A landscape with many valleys, sampled at points; each row gives a point and its height.
A ball rolls from a point to the lowest of its 2 nearest points, and stops where none of them is lower. Distance is the straight distance between rows; heights are no part of it.
vapo (h 496): -13; -4; -16; -2; 5; 2; -17; -9; -12; 0; 15; 15; -5; 19; -6; -5; -14; -12; -16; -10; 0; -10; 7; 2; -5; 16; 25; -12; -6; -36; -18; 5; 4; -7
gor (h 418): 0; -22; -14; 19; -6; -3; -24; -10; -3; 11; -8; 12; 15; -4; -11; -2; 20; -15; -19; -28; 14; -7; 6; -9; -14; -15; 17; -8; 9; 13; 8; 6; -2; 16
mik (h 329): -27; -6; -5; 9; -2; 10; 0; 0; 0; 0; -9; 5; -15; 17; 21; 10; -20; -2; -7; 0; -11; 0; -8; -7; -18; 11; -22; 2; -14; -30; -24; 3; 21; 8
rar (h 625): -10; 13; 4; 10; -4; 0; 2; 1; 14; -18; -19; 17; -20; 8; 10; -7; 5; -16; -9; 7; -20; 15; 8; 5; 11; 13; 0; 30; 14; -15; 10; 6; 27; 4
Netiz (h 603): -20; 10; 7; 9; 5; 9; -1; 1; 0; -16; -21; 15; -21; 10; 21; 7; -3; -9; -7; 5; -16; 6; 4; -8; 4; 13; -15; 28; 12; -21; -14; 10; 25; 2
viv (h 544): -20; 13; 1; -9; 16; 19; -4; 13; 0; -7; 13; 8; -14; 20; 2; -3; -32; 6; -4; 11; 10; -14; -1; -4; 1; 13; 10; 1; -6; -31; -29; 5; -12; -7
ludu (h 611): 4; 9; 7; 8; 4; 0; -6; -8; -1; -10; -13; 14; -9; 2; -3; -5; 27; -21; -12; -12; -10; 16; 17; 1; 18; 0; -1; 15; 25; 3; 10; 6; 10; 4
firo (h 552): -17; 17; -1; -7; 9; 20; 2; 17; 7; -19; -5; 17; -24; 12; 1; -9; -30; 1; 4; 17; 3; -16; 3; -3; 12; 18; 19; 14; 4; -23; -19; 11; -1; -4
tup (h 277): -15; 2; 3; 11; 1; 0; 0; -4; 5; 5; -2; 11; -18; 19; 23; -2; -3; -7; -12; -9; -12; 17; 7; -1; -21; 0; -14; 14; -11; -42; -21; -2; 11; 7
Zuri (h 467): -12; -12; -15; 7; 10; 0; -26; -17; -19; 9; 10; 15; 1; 20; -6; 7; 3; -15; -24; -29; 8; -10; 17; -10; -14; 0; 21; -21; 4; -19; -17; 5; 7; 0
pigut (h 481): 10; 8; -14; -14; 3; -21; -21; -7; -14; -7; 13; 24; 13; -7; 0; 0; 4; -3; 0; 9; 12; -23; 25; 31; 20; 9; 33; 3; -7; -27; 22; -17; -9; -10
petaz (h 864): 3; 5; 8; 6; 1; 19; 5; 0; 21; 10; 12; -17; -8; 21; -8; -17; -15; 2; 8; -12; -17; 23; -5; -18; -7; 6; 5; -6; 10; 5; -29; 11; 14; -14
Kunod (h 561): 22; 13; 26; 5; 0; -12; 2; -3; -11; 6; 3; 23; 0; -13; 11; 8; 38; -6; 1; -10; 2; 1; 24; 19; 22; -10; -4; 12; 29; 2; 17; -12; -15; -2
fol (h 799): 11; -9; -19; -12; 2; 8; -6; -11; 5; -2; 7; -4; 21; -4; -36; -3; -7; -4; 3; -8; 7; -4; 6; -10; 25; 16; 22; -16; 13; 25; 5; 7; 6; -15
muv (h 483): -6; 15; -4; 2; -4; -3; -4; -7; 10; -8; 1; 9; -19; 16; 12; -20; -8; -8; -1; 4; -27; 15; 6; 8; -7; 13; 11; 14; -9; -33; -6; -1; 28; -6
duza (h 521): -24; 1; -2; -7; 11; 11; -4; -2; -11; 0; 15; 5; -5; 18; 0; 1; -18; -5; -7; -4; 8; -14; 1; -7; -6; 8; 2; -15; -6; -29; -35; 3; -8; -4
gevi (h 285): -6; -7; 1; -17; -4; 4; 14; 0; -20; -9; -8; -24; 3; -10; 5; 23; -16; 17; 15; 28; -5; -8; -19; 1; 9; 5; -29; -1; -8; 9; 9; 4; -1; -5
bator (h 849): -4; 1; 5; -4; 5; 12; 11; -4; 17; 4; 16; -17; -11; 26; -2; -14; -24; 5; 13; 5; -24; 20; -6; -9; -5; 15; -8; -10; 0; -17; -30; 4; 13; -19
bir (h 413): -21; 5; 9; 5; 4; 16; 11; 20; 0; -8; -17; 0; -14; -2; 9; 17; -7; 11; -7; 7; 14; -18; -13; -9; -14; -7; -11; 10; -4; 14; -12; 11; -8; 12
petig (h 575): 7; -5; -8; -4; -7; -7; -2; 1; -5; -4; 2; -10; 7; -1; 3; -2; -6; 8; 6; 11; -5; 5; -5; 11; -6; -6; -4; -3; -16; -4; 10; -6; 0; 6
Nol (h 758): -6; 6; 14; -6; 13; 15; 10; -11; -16; 6; 3; 6; 6; -6; -10; 12; 17; -8; -5; -19; 13; -5; 18; -16; 27; 0; -9; -10; 35; 15; -13; 5; -14; -19
fel (h 562): 6; 6; -1; 0; -2; -26; -11; -13; -21; -10; -2; 19; 1; -9; 20; 8; 12; -7; -4; 15; -8; -5; 20; 28; 15; 6; 3; 18; -6; -30; 28; -16; 0; -1
nerag (h 367): 13; -3; -1; 13; -9; -19; -11; -9; 0; 7; -6; 2; 6; -9; 4; -4; 30; -14; -8; -12; -2; 9; 8; 7; -2; -16; -6; 8; -2; 7; 26; -5; -5; 11
bukuv (h 438): -14; -34; -21; 10; -11; 3; -8; -20; -10; 20; -1; -8; 11; 6; -7; 12; -5; 1; -12; -18; -2; -2; -6; -15; -18; -1; -18; -25; -15; -1; -11; 6; 16; 5
mul (h 578): -20; 9; 8; 2; 12; 21; 6; -1; -5; -10; -8; 12; -24; 19; 7; 0; -13; -10; -7; -4; -7; 1; 5; -12; 5; 16; -4; 12; 17; -19; -27; 13; 10; -5
savif (h 728): 22; -3; 3; -6; 1; -1; 2; -12; -6; 3; 6; -12; 15; -12; -20; -8; 18; -4; 6; -9; 0; 12; 9; -1; 14; -3; -5; -12; 19; 22; 9; -2; -7; -12
foz (h 263): -15; -2; 8; -2; 7; 15; 15; -7; -21; 13; -8; 2; 7; -15; 3; 28; 19; 2; -7; -20; 11; -16; 3; -21; 2; -12; -32; -10; 13; 12; -15; 6; -17; -11
Miv (h 515): -1; 12; 10; -12; 2; -13; 10; 10; -8; -20; -16; 0; -15; -8; 23; 10; -1; 7; 8; 30; -6; 2; -6; 14; 7; 1; -15; 29; -6; -10; 16; -6; -3; 5
pap (h 462): 16; 5; 11; 8; -3; 3; 13; 2; 0; 2; -23; -9; -2; -23; -1; 6; 29; -3; 2; -10; -1; 23; -15; -12; -5; -12; -39; 12; 19; 37; 5; 5; -3; 3
nela (h 497): 16; 7; 16; 15; 5; 1; 11; 7; 2; 0; -17; 7; -2; -19; 2; -1; 35; -4; -2; -6; 7; 16; 0; -5; 0; -16; -17; 21; 22; 37; 15; 0; -16; 13
sesuk (h 649): 5; 10; 19; -17; 13; 6; 7; 1; -18; 6; 27; 12; 3; -4; 8; 11; -9; 15; 13; 16; 21; -24; 18; 17; 16; 4; -8; -18; 1; -25; -16; -16; -27; -18
Zuz (h 265): -4; -10; -9; 12; -4; -2; -6; -14; -2; 15; 4; 2; -4; 14; 1; -2; 2; -13; -13; -24; -12; 17; 6; -11; -16; -2; -3; -11; -8; -20; -19; 0; 11; 2
Ragaz (h 810): 11; -11; -21; -10; -3; 1; -14; -12; 0; 2; 15; -6; 21; 1; -30; -2; -2; -1; 3; -9; 12; -3; 4; -2; 7; 5; 24; -29; -1; 7; -2; 5; 4; -14
relid (h 506): -17; 0; -12; 7; -10; -3; -13; 22; 10; 3; 2; 17; -9; 16; 2; -14; -16; -3; -10; -2; 10; -15; -5; 2; -21; -4; 28; 2; -15; -16; -4; 2; 5; 19
fezev (h 455): -11; 3; -12; 1; 3; 6; -12; 9; 4; -6; 11; 14; 5; 4; -18; 0; -8; -3; -9; -9; 26; -22; 4; -5; 4; 4; 34; -12; 2; 1; -5; 5; -9; 0
posur (h 690): 24; 4; 23; -13; 8; -8; 17; 9; -1; 5; 14; -15; -2; -20; 1; -3; 8; 14; 25; 14; -9; 23; -7; 5; 3; -11; -15; 4; 6; 22; 8; -2; -19; 0
kofid (h 354): 16; -1; 0; -29; 5; -7; 7; 4; 9; -14; 17; -7; 11; -3; -20; -20; -7; 6; 24; 24; -11; 13; 6; 10; 27; 20; 15; -2; 9; 1; 16; 4; 4; -19
zoda (h 429): 0; -7; -3; -6; 5; -6; 7; -22; -3; 10; 20; -11; 0; 21; 3; -11; -16; 6; 5; 6; -23; 22; 4; 8; -8; 8; -9; -8; -23; -35; -12; -16; 13; -12
Dof (h 542): -2; 8; 4; -2; -3; -21; -5; -6; -10; -15; -17; 14; -9; -8; 25; 10; 8; -5; -7; 19; -12; 6; 6; 22; 7; 6; -16; 29; -7; -31; 24; -8; 8; 9
vur (h 410): -27; -24; -18; 0; -3; 4; -10; -10; -15; 12; 6; -3; 14; 9; -7; 11; -13; 1; -15; -9; 14; -21; -4; -16; -17; -1; 2; -32; -17; -10; -14; 2; -1; 5
Kolu (h 359): 2; 20; 3; -8; 5; 15; 9; 25; 24; -13; 0; 0; -7; 7; -12; -14; -16; 4; 14; 8; 7; 0; -4; -3; 10; 4; 37; 10; 6; 12; -3; 8; 1; -3
Duga (h 507): 3; 11; -9; -11; -2; -14; -17; 8; -11; -13; 2; 22; 0; -15; 7; 4; -2; 1; 2; 19; 18; -33; 9; 28; 13; 6; 27; 12; -9; -18; 30; -14; -16; 1
gis (h 642): 6; 12; 14; -7; 3; 3; 15; 22; 11; -17; -13; -3; -10; -14; -2; 2; 1; 9; 17; 19; -2; 2; -14; 6; 11; 3; 7; 21; 7; 30; 22; 6; -3; 8
fomo (h 588): 25; 9; 14; -7; 0; -12; -2; 9; -3; -6; -8; -2; 4; -28; -4; 9; 16; 4; 15; 10; 15; -10; -13; 10; 14; -14; 15; 15; 8; 44; 39; -6; -20; 7
rudab (h 446): 4; 11; 5; 8; -7; -15; -3; 1; 19; 2; 4; 11; -11; 18; 10; -26; 7; -11; -4; -4; -18; 24; 4; 8; -11; -5; 16; 15; -14; -22; 0; -4; 12; 11
ditof (h 424): 13; -15; -4; 12; -12; -1; 11; -3; -1; 4; -22; -18; 13; -19; 3; 12; 14; 3; 2; -7; -3; 12; -14; -7; -6; -7; -32; 6; 3; 30; 9; 4; 10; 7
noro (h 194): -14; 5; 14; 6; 10; 21; 11; 4; -7; 2; -20; 2; -1; -21; -5; 19; 14; -1; -11; -13; 13; -10; -2; -21; 3; -15; -22; 2; 25; 32; -7; 12; -12; -1
basi (h 202): 4; -9; -7; 30; -11; -3; -2; 6; 7; 19; -19; -1; 6; -12; -2; -4; 24; 0; -15; -22; 14; 0; -16; -17; -32; -19; -17; 0; -1; 34; 0; 6; -6; 24
lom (h 743): 10; -7; 4; 0; 5; 3; 5; -17; -17; 11; 5; -3; 16; -8; -15; 5; 22; -5; -2; -24; 2; 8; 17; -9; 11; -6; -23; -15; 24; 15; -7; 1; -10; -20
Besiz (h 463): 11; -14; -13; -7; -4; -8; -2; -26; -3; 9; 21; -13; 15; 12; -7; -10; -10; 4; 4; -2; -14; 16; 5; 7; -4; 3; -1; -27; -26; -26; 0; -15; 8; -14
Fis (h 495): 1; -25; -17; 2; -4; -2; -1; -33; -4; 17; 11; -19; 13; 15; -11; 0; -9; -1; 1; -12; -23; 17; -1; -2; -7; 4; -13; -25; -20; -14; -11; -3; 27; -10
dorot (h 130): -8; -26; -16; 30; -18; -6; -13; -2; 11; 23; -20; 4; 0; 0; 5; -1; 17; -12; -17; -23; 5; 11; -14; -12; -29; -13; -12; 4; -2; 12; 1; 8; 15; 26
nekiz (h 687): 16; 13; 11; -20; 6; -8; 2; 15; 0; 0; 27; -13; 5; -5; 3; 1; -7; 18; 19; 20; 12; -8; -5; 17; -2; -8; 6; -15; -18; -3; -3; -14; -31; -10
fimi (h 378): -1; -16; -7; 7; -12; 0; 10; 4; 1; 6; -10; -29; 6; -12; 4; 14; -8; 14; 7; 4; -1; -3; -26; -10; -15; -8; -30; -10; -14; 22; 2; 1; 11; 9
bibi (h 877): -3; 2; 10; 14; 0; 17; 14; 7; 22; 11; -5; -15; -13; 12; 1; -9; -4; 3; 2; -15; -15; 20; -9; -24; -16; -1; -14; 2; 15; 18; -32; 14; 14; -8
rabaz (h 448): 13; 11; 10; -26; 0; -21; 9; 9; 1; -16; 14; -8; -6; -5; 7; -11; -16; 16; 23; 39; -6; 4; -1; 20; 14; 10; 7; 11; -15; -19; 21; -14; -6; -5
nini (h 632): -3; 13; 5; 12; 6; 0; -7; -4; 9; -11; -12; 21; -20; 16; -1; -10; 10; -27; -13; -12; -13; 13; 17; -1; 10; 8; 18; 17; 20; -12; -3; 8; 17; 3
Nisa (h 284): 5; 8; -5; -14; -3; 4; 8; 11; 19; -12; 0; -5; 0; 0; -13; -15; -14; 6; 17; 18; -12; 5; -6; 4; 18; 16; 18; 4; 10; 11; 8; 6; 14; -10
goki (h 197): -7; -24; -10; 31; -14; -3; -10; -4; 15; 24; -8; 0; -4; 14; 6; -4; 0; -12; -17; -26; -5; 16; -6; -13; -31; -8; -9; -6; -3; -6; -15; 3; 23; 15
paz (h 554): 6; -2; 1; 7; -14; -39; -10; 2; -6; 3; -9; 3; 3; -12; 25; 10; 12; 1; 0; 14; 4; -11; -7; 21; -7; -14; 3; 18; -27; 0; 46; -20; -21; 23
zuk (h 274): 5; 2; 8; 6; 8; 16; 13; -7; 2; 10; -12; -8; -1; -14; -18; -1; 15; -7; -5; -18; 5; 9; -2; -30; 5; -5; -19; -1; 29; 38; -13; 13; -4; -8
vobi (h 528): -14; 10; 2; 15; -5; -4; -15; 13; 11; -4; 2; 26; -17; 14; 14; -16; 4; -7; -16; -3; 2; -7; 5; 8; -20; -9; 18; 16; -12; -27; -1; -1; -7; 22
Tob (h 605): -4; 13; 9; -2; 10; 3; -6; 5; -11; -7; 9; 18; -7; 0; 5; 6; 2; 1; -8; 1; 19; -24; 16; 10; 7; -1; 14; 5; 5; -19; -4; -5; -16; 2
dize (h 774): -9; -5; -5; -7; 9; 13; -2; -12; -11; 2; 1; -7; 18; -6; -22; 14; 4; -5; -9; -19; 17; -19; 10; -19; 17; 1; 4; -24; 17; 21; -8; 7; -11; -14
lipem (h 494): 6; -15; -23; -16; -6; -13; -8; -27; -2; 2; 16; -5; 16; 10; -10; -12; -8; -1; 4; 10; -18; 6; 8; 15; 2; 16; 17; -15; -24; -27; 10; -8; 28; -14
gadi (h 340): -16; -8; -6; -18; 10; 16; 12; -3; -20; -10; 1; -12; 9; -1; 3; 19; -19; 10; 6; 21; 4; -21; -10; -3; 14; 12; -15; -6; -12; -9; -4; 1; -5; -10
suled (h 535): 4; 3; 2; 6; 0; 9; -1; 19; 9; 5; 4; -11; 1; -4; -5; -6; -6; 9; 1; -4; 6; -3; -8; -9; -16; -15; -3; -3; -7; 24; -7; 1; -12; 6
Fuz (h 381): -23; -13; -15; -9; 2; 9; -1; -3; -14; -1; 4; -7; 13; 2; -8; 18; -18; 5; -6; 5; 16; -28; -7; -11; 3; 4; -2; -25; -10; 0; -11; 6; -6; -3
Vebuz (h 334): -9; -19; -14; -6; -11; 3; 9; -1; -5; 0; -12; -30; 13; -7; 4; 24; -20; 14; 14; 22; -9; -10; -27; -1; -1; 5; -32; -7; -17; 13; 8; 4; 13; 2
relet (h 482): -9; -4; -19; -4; -10; 5; -11; 15; 10; 0; 6; 6; 6; 6; -13; -7; -17; -1; -4; -3; 10; -19; -4; 2; -10; 6; 34; -10; -10; -3; 0; 8; 6; 8
deso (h 443): -8; -17; -17; 12; -2; -3; -20; -17; -8; 8; 4; 15; 1; 9; -13; -6; 10; -20; -24; -31; 8; -4; 10; -10; -7; -4; 20; -15; 11; -2; -1; 9; 6; 9
gil (h 257): 13; -7; 6; 29; -9; -6; 2; 5; 12; 21; -11; -4; 6; -14; 11; -4; 30; -5; -12; -22; 8; 16; -13; -9; -29; -25; -29; 13; -9; 23; -1; -5; -14; 21
Tufik (h 395): 16; -12; -14; 19; -11; 8; 1; -2; 20; 3; -13; -18; 6; -6; -6; -11; 4; -3; 7; -5; -18; 15; -13; -11; 0; 4; -8; 1; 16; 34; 5; 8; 29; -5
disid (h 835): -9; -7; -7; -8; 6; 17; -4; -12; 6; 6; 17; -17; -5; 27; -12; -8; -28; 2; 7; -1; -7; 4; -5; -8; -1; 19; 6; -22; -3; -13; -31; 8; 16; -24
vul (h 449): 11; -19; -25; 22; -18; -3; -5; 1; 24; 2; -24; -6; 10; -11; -6; -9; 8; -7; 2; -4; -11; -2; -12; -8; -2; 2; 10; 7; 11; 41; 31; 9; 27; 13
Nifa (h 823): -6; -16; -22; -11; -2; 12; -11; -17; 1; 9; 12; -11; 13; 19; -25; 0; -22; 2; -2; -6; 2; -2; -8; -4; 2; 15; 13; -34; -11; -4; -18; 9; 13; -21
zizus (h 558): 8; 5; 1; -4; 2; -7; -3; 5; -9; -10; -7; 2; 13; -16; -9; 12; 7; 1; 5; 4; 14; -17; 3; 6; 16; -4; 15; 7; 7; 23; 28; -5; -12; 3
pafif (h 488): -8; 17; 12; -6; -1; -10; 7; 24; -4; -22; -19; 0; -20; -10; 23; 14; -12; 11; 11; 31; 2; -6; -21; 9; -9; -4; -4; 26; -17; -1; 15; -1; -9; 15
ziz (h 524): 8; -15; -31; -6; -13; -14; -16; -20; -1; -2; -3; -2; 21; -3; -15; -7; 0; -7; 2; 1; -14; -1; 3; 12; 9; 10; 23; -10; -11; -5; 27; 0; 32; -2
loros (h 328): -6; 4; 11; 11; -5; -4; 9; -2; 10; 1; -7; 1; -17; 15; 23; -6; 0; -7; -3; -3; -23; 32; 3; 2; -9; 1; -23; 23; -10; -24; -13; -4; 22; 2
Lefo (h 447): 13; 5; -8; -26; 7; -13; -9; -12; -8; -14; 16; 11; 7; -3; -3; -10; -5; 1; 12; 21; 1; -4; 18; 28; 28; 22; 18; 2; -4; -26; 17; -8; -2; -19
zinip (h 667): 6; 5; 14; -28; 11; -5; 12; 9; -12; -5; 22; -2; 3; -6; 7; 10; -13; 19; 17; 31; 16; -19; 2; 20; 17; 6; 1; -5; -4; -14; 0; -16; -22; -15
samef (h 530): 9; -2; -7; -4; -6; -30; -18; 2; -14; -5; 3; 11; 10; -15; 17; 11; 6; -4; 1; 11; 12; -25; 4; 28; 0; -6; 16; 7; -20; -18; 39; -19; -17; 10
Vuf (h 546): 3; 16; 19; -5; 5; 1; 7; 11; 10; -3; 17; -3; -19; 17; 14; -20; -5; 6; 5; 10; -9; 19; 7; 1; -10; -7; -1; 5; -8; -27; -16; -10; -12; -5
popo (h 534): 8; 8; -7; -18; -1; -13; -3; 7; -9; -13; 0; 3; 9; -14; -4; 4; -6; 4; 12; 19; 8; -16; 1; 17; 16; 3; 20; 5; -6; 6; 28; -7; -10; 5
koti (h 384): 1; -6; 0; 11; -7; -8; 9; -11; 14; 11; 7; -11; -6; 17; 17; -10; -10; 4; 2; -2; -30; 32; -3; 4; -18; 5; -15; 3; -26; -29; -10; -12; 21; 0
Barip (h 486): 0; -17; -18; 12; -10; 1; -3; 0; 6; -11; -29; -8; 12; -23; -7; 12; -2; 0; 4; 2; -2; -14; -18; -4; 6; 3; 2; 1; 12; 37; 27; 14; 21; 14
Fuvo (h 387): -21; -13; -7; 12; 2; 6; -8; -2; -7; 3; -17; 13; 7; -6; -6; 11; 14; -5; -20; -18; 20; -21; 9; -12; -6; -10; 6; -4; 10; 9; 7; 9; 0; 18
buz (h 527): 20; 14; 29; 10; 2; -11; 5; 4; -2; 2; -14; 10; -5; -19; 7; 2; 42; -9; -3; -7; -1; 20; 11; 8; 14; -17; -17; 22; 23; 21; 22; -10; -16; 2
suze (h 553): 2; -2; -10; -5; -4; -11; -11; -16; -7; -7; -2; -3; 6; -1; -2; -1; 2; -5; 1; 1; -10; 5; 6; 10; 11; 8; 3; -2; -5; -6; 13; -7; 12; -1
dol (h 627): 2; 16; 20; -6; 11; 6; 1; 7; -9; 8; 24; 16; -1; 3; 4; 11; 7; 5; 2; -5; 24; -24; 19; 15; 9; -7; 9; -16; 9; -11; -18; -15; -26; -14
bos (h 371): -23; -3; 2; 9; 0; 15; 11; 10; 1; 1; -8; -3; -12; 13; 13; 11; -12; 7; -5; 3; 0; -2; -11; -14; -16; -7; -22; 6; -5; -8; -26; 9; 9; 9
did (h 666): 13; 5; 17; -8; 2; 5; 18; 17; 5; -6; -11; -13; -6; -13; 1; -2; 4; 12; 15; 17; -6; 14; -15; -6; 3; -6; -16; 9; 13; 40; 6; 10; -7; 1
dinab (h 589): 7; 9; 12; 1; 5; 1; 1; -9; -13; -6; -4; 14; 4; -2; 0; 6; 26; -10; -3; -13; -1; 2; 24; 5; 16; -7; -9; 11; 30; 3; 6; -2; -7; -6
miz (h 355): -18; -5; 0; 0; 8; 3; -8; -3; -24; 9; 1; 14; 6; -7; 2; 22; 15; 1; -17; -18; 27; -32; 10; -5; -6; -12; 1; -13; 8; 2; 0; -1; -18; 6
kome (h 312): 27; 3; 10; 20; -6; -13; -1; 1; 10; 13; -11; -4; 2; -12; 11; -10; 37; -2; -9; -15; 0; 23; -5; 5; -14; -20; -19; 15; -8; 24; 17; -12; -18; 16
fegog (h 414): -5; 19; 2; -3; 9; 13; -3; 25; 20; -8; 14; 13; -3; 15; -20; -8; -20; 4; -2; -3; 20; -8; 3; -4; 8; 9; 44; -5; 8; 5; -14; 10; -10; -7
Bimu (h 786): 3; -9; -7; -4; 12; 15; 4; -12; 0; -1; 0; -6; 17; -9; -37; 5; 1; -10; -4; -19; 16; -8; 7; -21; 29; 9; 11; -13; 26; 36; -2; 11; 0; -12
kabo (h 889): 2; 8; 9; 13; 0; 15; 10; 19; 28; 0; -8; -6; -11; 1; -4; -11; -3; 0; 1; -1; -8; 8; -11; -18; -5; -3; 5; 9; 16; 28; -16; 14; 8; 1
Laseb (h 712): 28; -6; 7; -9; -1; -7; 4; -1; 5; 10; 17; -18; 15; -16; -13; -16; 12; 8; 16; -1; 1; 15; 1; -1; 0; -7; -8; -11; 5; 26; 2; -3; -16; -7
fano (h 407): 14; 0; 10; -32; 9; -18; 4; -6; -6; -7; 24; -10; 10; -7; -5; -8; -7; 10; 26; 29; -5; 6; 5; 21; 21; 17; 5; -6; -3; -21; 20; -7; -5; -17
lotu (h 516): -11; 13; -2; -3; -3; 5; -1; 5; 19; -10; 1; 9; -19; 21; 1; -20; -23; -5; 3; 9; -14; 4; 1; 2; 4; 19; 22; 11; 2; -22; -11; 6; 18; -4
baf (h 450): -14; 13; 17; -4; 6; 18; 15; 26; 3; -13; -14; -3; -21; -5; 18; 14; -16; 20; 9; 22; 0; -5; -17; -2; -4; -3; -13; 21; -7; 11; -7; 10; -4; 9
ses (h 408): 8; -2; -7; 16; -11; -11; -14; -1; 15; 7; -3; 8; 1; 6; 2; -21; 18; -16; -9; -15; -10; 8; 2; 6; -12; -11; 12; 9; -7; -8; 11; -1; 4; 18
per (h 480): 12; 15; 11; -13; -1; -19; 8; 14; 11; -8; 7; -8; -11; 3; 16; -15; -7; 11; 17; 30; -13; 14; -6; 20; -4; -1; 3; 13; -23; -18; 10; -13; -7; 2
vusid (h 619): 15; 16; 26; -8; 8; -1; 8; 17; -1; -18; -15; 7; -11; -22; 6; 11; 10; 11; 10; 19; 4; 4; -9; 8; 11; -8; 3; 24; 11; 37; 29; -1; -21; 11
piv (h 585): 2; 7; 6; -9; 5; -7; -7; -10; -19; -5; 7; 23; 0; -4; 13; 8; 9; -2; -5; 1; 2; -10; 22; 17; 15; 8; -4; 5; 5; -27; 1; -17; -9; -2
buvis (h 551): -24; 5; 3; -2; 8; 20; 1; -8; -8; -3; 2; 0; -10; 21; -7; 5; -16; -9; -7; -15; -1; -6; 0; -20; 8; 14; 5; -8; 15; -11; -32; 15; 5; -12
Zer (h 339): 12; -7; -5; 15; -5; 11; -2; -13; 10; 3; -14; -11; 10; -8; -15; -8; 14; -11; -8; -22; -7; 14; -8; -22; 0; -2; -5; -8; 24; 38; -7; 13; 17; -3
Kuvir (h 705): 9; 4; 21; -19; 5; 1; 20; 8; -13; 8; 16; -20; 4; -8; 10; 11; -6; 23; 17; 14; 7; -4; -9; 4; -5; -11; -20; -14; -16; 6; -6; -14; -30; -9
sopu (h 505): -5; -6; -17; 6; -11; 1; -6; 16; 14; 2; 3; -8; 9; 1; -11; -8; -16; 9; 3; -2; 9; -14; -15; -2; -18; -7; 17; -17; -14; 9; -1; 5; 1; 16
motap (h 314): -13; -1; 5; 1; 9; 7; 9; -1; -19; 18; 5; 7; 10; -12; 1; 26; 11; 8; -6; -15; 26; -30; 6; -10; 1; -16; -15; -24; 10; 10; -13; -8; -26; -9
vefa (h 550): -7; 24; 9; 6; 3; -4; -2; 13; 5; -4; 7; 14; -20; 17; 16; -15; -10; 3; -8; 7; 0; -1; 8; 6; -11; -2; 11; 11; -16; -36; -18; -7; -13; 6
mip (h 465): 0; -30; -20; 8; -14; 5; 2; -23; -1; 19; 4; -27; 16; 4; -10; 0; -13; 5; 0; -13; -11; 11; -13; -12; -17; -4; -18; -29; -14; 1; -11; -1; 14; -4
giziz (h 560): 8; -2; 1; 10; -10; -8; -1; 9; 4; 5; -3; -8; 6; -4; 6; 4; 7; 5; -4; -3; 2; 3; -8; 4; -19; -17; -7; -1; -15; 11; 8; -10; -12; 20
tus (h 517): 11; 11; 20; -9; -1; -3; 23; 13; 12; 3; 20; -19; -9; 5; 10; -16; -8; 12; 18; 18; -13; 26; -4; 5; -13; -8; -12; 5; -16; -13; -7; -8; -8; -3

Where does a ball stop that starts at each point below?
firo -> dorot
giziz -> Nisa
vapo -> noro
sesuk -> tup
suze -> tup
vefa -> Nisa
kabo -> Nisa
Miv -> tup
Fis -> tup
Kunod -> gevi
mip -> gevi
